Each row is a point on a tangle of strands that fork, close into loops and nearly touch. The rows are in no order.
Points whose rows are less than 78.8 apart are linked; no others are. Some points are linked to none.
<883>: [-34  35  15  59 -16 -28  20 -15  58   3  29  -1  13   4 -13 -19 -20   9
 -23  -4  10 -52]
<581>: [ 59  19  21 -46 -13  -4  60 -12 -15  -2  -4  -9 -40  -2   3  -1  16  41
  22  12  -3 -10]
<677>: [ 38  26  -3 -22  47  11  28 -32 -26 -12  31  32  -2   1  20   7 -19  22
  36  10  16  -6]
<662>: [ -5 -16 -15 -24 -32  17  -3  28   1  -5 -10  17 -19  -2  13   2 -22  38
  -4  -6   5  -3]
<61>: [-14  27  31 -12 -36  -7  23 -18   8  10 -25 -31   0   3  -7  -7  44  -3
 -20  -7  -6  16]
<31>: [-13 -29  16  19  28  -3 -44  15 -20 -21 -10 -12  27 -16   5 -13  15 -35
 -28 -20  -9  27]
<218>: [-15  22  -6  10  38  26  -6 -29 -29  20   7  14  14  -6   5  -7 -19  -8
  22  13  23   4]
<664>: [  1  32 -13   7 -23 -11  27   1  19 -11  -1   2   8  35  -9  13  18   8
  -9  18  17 -20]
<228>: [ 50   0  -3 -10  38 -12   1 -19 -24 -18  31   2   2  17 -21  15  11  -9
  25  13  15   7]
<652>: [-16 -13   4  28  39   5 -23  -9 -31  -7  20 -10  40  26  -2  -8  14 -53
  -6  14  27   3]
<691>: [ -3 -10  16  10  27  32 -24   1 -37 -13 -31  10  26 -61  21  -5 -31   4
 -20  -8  -7  13]
<292>: [  9 -17 -16  16  37  -8 -43 -11   4 -10  57  11   8  -1 -15  -3 -32  11
  32  30   8   1]
<736>: [ 33 -23 -24  -1  28 -20 -32  -7  -1 -12  47  14  -2  25 -27  23  -7  -5
  26  14  14   5]
<614>: [ 16  20 -17  24  29  -9 -10 -34   6  15   3 -13   4 -10 -28  36  -8 -26
  31  24 -11   2]
<311>: [  4   9  -9   2  16  31  10 -21   0  34 -41  25   0 -31  35  45 -31 -39
  16 -10  -8 -16]
<850>: [ 59  25  28 -33  28  -3  32 -55 -13  21  30  16 -21  -8  15   8  -7  18
  44   4   8  -2]
<522>: [-21 -16 -11  12  16  21 -27  16 -12  -4 -13  26  26 -45  37  -4 -42  -2
 -13   0  -1  -1]
<768>: [  7   0  -4  -7 -20 -11  20  -4  23  31 -34   5 -26 -15  15  42   3 -18
  17  -3 -30 -10]
<977>: [-19  19  24  40 -26 -28  12  -2  36 -12 -19  -2  34   9  12   3  32 -31
 -46   3  -2 -20]
<170>: [ 23  25 -50 -15  20  23   7   4 -31 -12 -19  15   4   2 -35  45 -12   7
  13   0  19  14]
<654>: [ -2  15 -18 -23  -7  11  28  11   9  35 -43   3 -30 -31  17  30 -27  19
  28   8 -26   1]
<548>: [  1 -24 -21 -32 -42   1 -24  15  20  24  -9  23 -45  -4  -6  22 -22  29
   9 -30  -4  11]
<20>: [ 25  17 -24 -14  43  -4  22 -10   4 -16  59  42   1  22  32   3 -29  33
  42  14  17  -5]
<420>: [  3 -13   2 -28 -50  17   2  22   0 -30   5  -8 -11  58   0 -23  38  -4
 -30 -39   5 -11]
<559>: [-30  12   5  33   8  -8 -11 -13  -4   6   8  -7  37  27 -27 -11  19 -37
 -27   2  28   1]
<818>: [-30   0  -7 -21  -2  17  23  38 -19  -3 -19 -21  -5  25  42 -27  15   0
   0   1   0   8]
<200>: [ 48  18 -34  -8  41  -1  13  -5 -33 -22   5  -1  -1   2 -54  31  -4  18
  29  16   8  14]
<29>: [ 25 -45 -20   8  -8 -18 -33   8  16 -34  37  27   0  30 -11  24  -4  -6
   2  13  11 -27]
<288>: [-18  -8 -35  32  20   8 -11  17   2 -17  -4  12  30 -15  14  10 -35  -4
   1  30  -1 -15]
<256>: [ 66   2 -10 -37  -2  -7  58   4 -22   8 -23 -21 -51  -2 -15   2  20  17
  26  -5 -11  -2]
<577>: [-11 -10  15  -4 -35  22  -2  19  -3 -38  12  -4  20  39   1 -30  23   2
 -49 -15  25 -16]
<846>: [-23  10  -7  16  31  15   7 -10  10  34 -31  11   8 -33  55  18 -35 -28
  20   7 -21  -5]
<914>: [-32  19 -34  21  13  -5  14  27  30   9 -46   0  15 -14  14  29  -9 -19
   7  21 -28   3]
<396>: [-11  35   3  30  32   7   9 -43  -5  21   1  -7  13 -19  -3   1  -7  -7
  31  30  -4   1]
<291>: [-15  14 -36  -2  -2  12  39  34  13  -1 -53   6  -7 -26  25  33 -23  12
  20  26 -29 -13]
<898>: [  0 -15  21  12 -56 -26 -13   7  36 -22  17   6   3  14 -23  -6  20  23
 -36  -3  -1 -16]
<476>: [  3  -5   3 -33 -33   5 -30 -17  16  40  10  13 -31 -13 -25   8 -21  34
   8 -25   5  19]
<950>: [-15 -21 -25  -4 -16   9   8  48  -7 -48   0  -1  19  41  18 -10  14   1
 -28   6  18 -17]
<358>: [-30   2 -20  20   8 -32 -12  -3  33  43  20 -13  -1  25 -16  10   6 -26
  21  10   0  10]
<290>: [ 14 -44  24 -16 -48   4 -22  19   1 -41  -3   1 -23 -10   0 -16  14  17
 -23 -35 -33  -1]
<697>: [ 31 -25  14 -21 -41 -14   6 -22   7  18 -18  10 -45 -18  -1  31  11  -6
  14 -24 -27  -8]
<631>: [  8 -19  15 -48 -42  18   2  17  -5  -4   9 -17 -34  45  14 -30  42  -9
  -9 -50 -20   2]
<569>: [-28  30  13  32 -38 -17  21   1  53  17  -2  13   6  -5   9  -6 -15  19
 -26  -9   3 -33]
<103>: [  1 -26   4  21  46  11 -12   5 -40 -30   8  -8  32 -25   9 -14 -10 -16
   3  36  -2  -4]
<285>: [ 52 -15  24 -38 -21 -20  15 -54  -9  38  -8  -8 -54 -11 -13  17  21 -20
  14 -27 -17  -3]
<535>: [ 18 -31  47   1 -44 -23 -20  -1  21 -36   6 -12  -9 -11 -15 -15  30  16
 -25  -6 -26   5]
<848>: [-24  -1 -16  14  18 -17 -24   1  19  27  35   0  -1  10 -11 -13 -19   9
  26  16   7  11]
<415>: [ 17  -4  37 -43 -19  -4   9 -37  -9  39   4 -21 -35   7  -4  -5  30 -18
   8 -28  -4  17]
<90>: [-33  28 -35  51  10  -7  21  18  41 -11 -30  -1  33   5   7  22  -8 -26
 -15  25  -7 -21]
<906>: [-13 -16   8 -35   7  -7   2  19   0   8  34 -12 -23  26  20 -34   5  21
  25  17  10  18]
<221>: [ 10 -37  35 -39 -51  12 -18   9   2 -13   6 -10 -41   9   9 -35  28   3
 -16 -55 -39   7]
<747>: [-40 -20   9   5 -23 -24 -30  32  36  13  14   3  -2  -1  -6 -30  -2  25
 -28 -14  -6  22]
<700>: [-10  25  25  28 -17  -6  -2 -22  11 -16  22  -1  32  26 -47 -15  23  -3
 -43   4  38 -10]
<924>: [-18 -22  -9  19 -22 -18 -23  24  27 -14  16   3  12   5 -17  -3  -6  19
 -25   8   4   0]
<776>: [-28  -4 -10  31  59  20 -28 -10 -41   4   4   1  33 -24   1 -12 -19 -19
  15  24   6  17]
<236>: [  8  13 -14   7  22 -35 -11 -34  24  42  29 -14 -13  19 -28  27   3 -25
  44  15  -6  15]
<567>: [ -8  10 -26 -23  41  -8  20  12  -3 -13  53  18  -7  27  45 -27 -16  23
  44  37  18  -3]
<688>: [ 11  26  30   3 -39 -10  10 -35   7 -12   2 -19  11  11 -43  -2  37   9
 -26   6  12   0]
<994>: [-16 -22   8 -33 -12   3   9  43  -8 -20  16 -31 -17  26  21 -41  18  19
   0   5  -8  14]
<696>: [ -9  31  16 -33 -22   9  20 -33 -13  35 -15 -23 -14   5 -12  -9  27  -3
   3 -19   7  23]
<235>: [-42  40  23  30 -10 -11  13  11  16  -6 -32  -5  33  -8  17 -22  20  -2
 -49  -1   1   8]
<270>: [-22 -15  29  -5  13  17 -51 -26  -8  40  29  11   1 -18 -19 -33 -29   8
  -4 -21  19  35]
<14>: [-42  48  -2  44 -21 -26  33  10  57  -4 -17  -6  17 -10  11  -9  -1  25
 -21  21 -20 -14]
<328>: [ 14 -32 -34 -23  -3  29   4  52 -36 -52  -9  -3  -1  29  20  -4   4   3
  -4  -7   0 -18]
<666>: [  4  45   0  22 -21 -28  25 -13  42  -5  28  16  13  51 -14   5  11   1
 -19  -1  34 -39]
<370>: [ 10  -7  24 -33  -2  21 -41 -28  -6  30  31  11 -23 -20 -34 -14 -26  36
  10 -20  16  32]
<541>: [  6  -3 -30 -23   0  28  24  50 -37 -37 -22 -21 -14  -9  -9 -13 -10  56
   9  21  -7   8]
<186>: [-46   4  18  11   6  16 -40 -16   0  61   5  24  10 -19  -2 -24 -32 -10
 -24 -45  31  12]
<1004>: [  1  23 -37  11  29  39   2  -2 -35 -20 -23  18  32   7 -11  33 -15 -20
  -8   7  28  -8]
<361>: [-18  34   3  30 -20 -19  28  -4  33 -10  -6 -19  16   8 -13  -2  14  21
  -8  38 -10 -10]
<112>: [-26 -17  11  -4 -38 -35 -27   9  42  39  -7  -3 -24 -10  -4  -2  13   4
  -8 -26 -21  32]
<394>: [-30  -9 -16  -6   5  -1 -23   9  17  58   9  24 -14   8  33  -1 -35 -14
  16 -19  12  -4]
<757>: [-22 -15   9 -33  -1  10  20  31 -16  25 -29 -19 -21  14  67 -13  24 -35
   8 -26 -14   7]
<179>: [  0 -23  36   2 -28 -28 -43 -14  27  10  12 -12  -8 -18 -26  -7  22   4
 -12 -16 -19  27]
<1005>: [-39   5 -16 -22  22   5  14  26 -10  -1  33   6  -6  21  39 -54  -8  17
  23  34  23   4]
<468>: [ 32 -45   8   4  15   6 -14  11 -29 -32   0 -13   6 -14 -11   1   1  -7
   0   8 -10  -8]
<449>: [ 18 -15  32   9   7  -2 -20 -17 -17   8 -24 -12   6 -44  -8  13   6 -20
  -7 -16 -21  20]
<512>: [-11  -5 -19  -5 -14   6  -3  33  -5 -22  -4  -8   1  -2 -12  -8  -9  38
  -5  15   2  11]
<728>: [ 14   6 -20   7  29  37   2 -17 -31   6 -32  21  12 -20  10  43 -33 -29
  11   1   9 -15]
<98>: [ 10 -22  12  19  43  -3 -37  11 -24 -10 -38 -12  13 -50   1   6   3 -37
 -16 -20 -27  30]
<815>: [  1  -3 -14  13  29   0  13   8 -18 -18   9  -3  22   3  20   2  -7 -10
  15  42   3 -21]
<169>: [-17 -22   5  10  31   1 -18  19 -29 -17   2 -36  27  23   2 -17  33 -49
 -11  -6  -6  23]
<675>: [-20   5 -11  37  -6  -9  11  20  21 -27 -29  -4  40  13   7  19  22 -28
 -35  19  -3 -19]
<701>: [  7  -3 -45 -28  -3  33  27  57 -37 -32 -30 -23 -12  24   1   1   9  13
   6  -8  -9   2]
<929>: [ -6  30  -4  49   0 -26  11 -15  46 -15  49  15  18  31 -18  -9 -21   7
 -18   2  30 -57]
<537>: [-58  56  11  32 -10  -1  15  -2  17  24 -34   1  18 -23  -4 -21  10  11
 -24  -7   2  17]
<974>: [ 76  -6   9 -22  18   0  15 -37 -37 -13   7  -2 -11   2 -31  20  21 -19
  11 -15  11  -7]
<916>: [-26  -2  15   5  -6  12 -47  -3  -1  33 -22  18  10 -38  -3  -2 -16  -8
 -29 -52   2  33]
<543>: [ 53  16  42 -27  12   5  47 -37 -23  20   1  -7 -27 -25  22 -10  -5  21
  31  17  -1 -16]
<686>: [ 28 -14  40  -2   7  33  -7 -21 -41  -1 -32  -1   5 -57   6   0  -8   2
 -16 -24 -13   5]
<564>: [ 73 -20  -2 -22  -9  -3  24 -17 -23 -10  -9  -3 -37  -9 -30  16  13   4
  15  -8 -10  -9]
<550>: [ 22 -45 -18  20  -4 -19 -16  17   8 -36   4   5   1  -4  -6  29  -2  -5
   7  21 -17 -20]

A piece is two or more points that can be reached from each other along the links. Count, over all rows, the pieces, the separate loops (a circle has one, a figure eight two, a Y none), the forks (points with three links) and the tips (points with one).
pieces | 3
loops | 4
forks | 6
tips | 4

How many points has the smallest loop of links through each point below? Write none if it is on no loop.
<950> | 13
<218> | 13
<664> | 7
<535> | 6
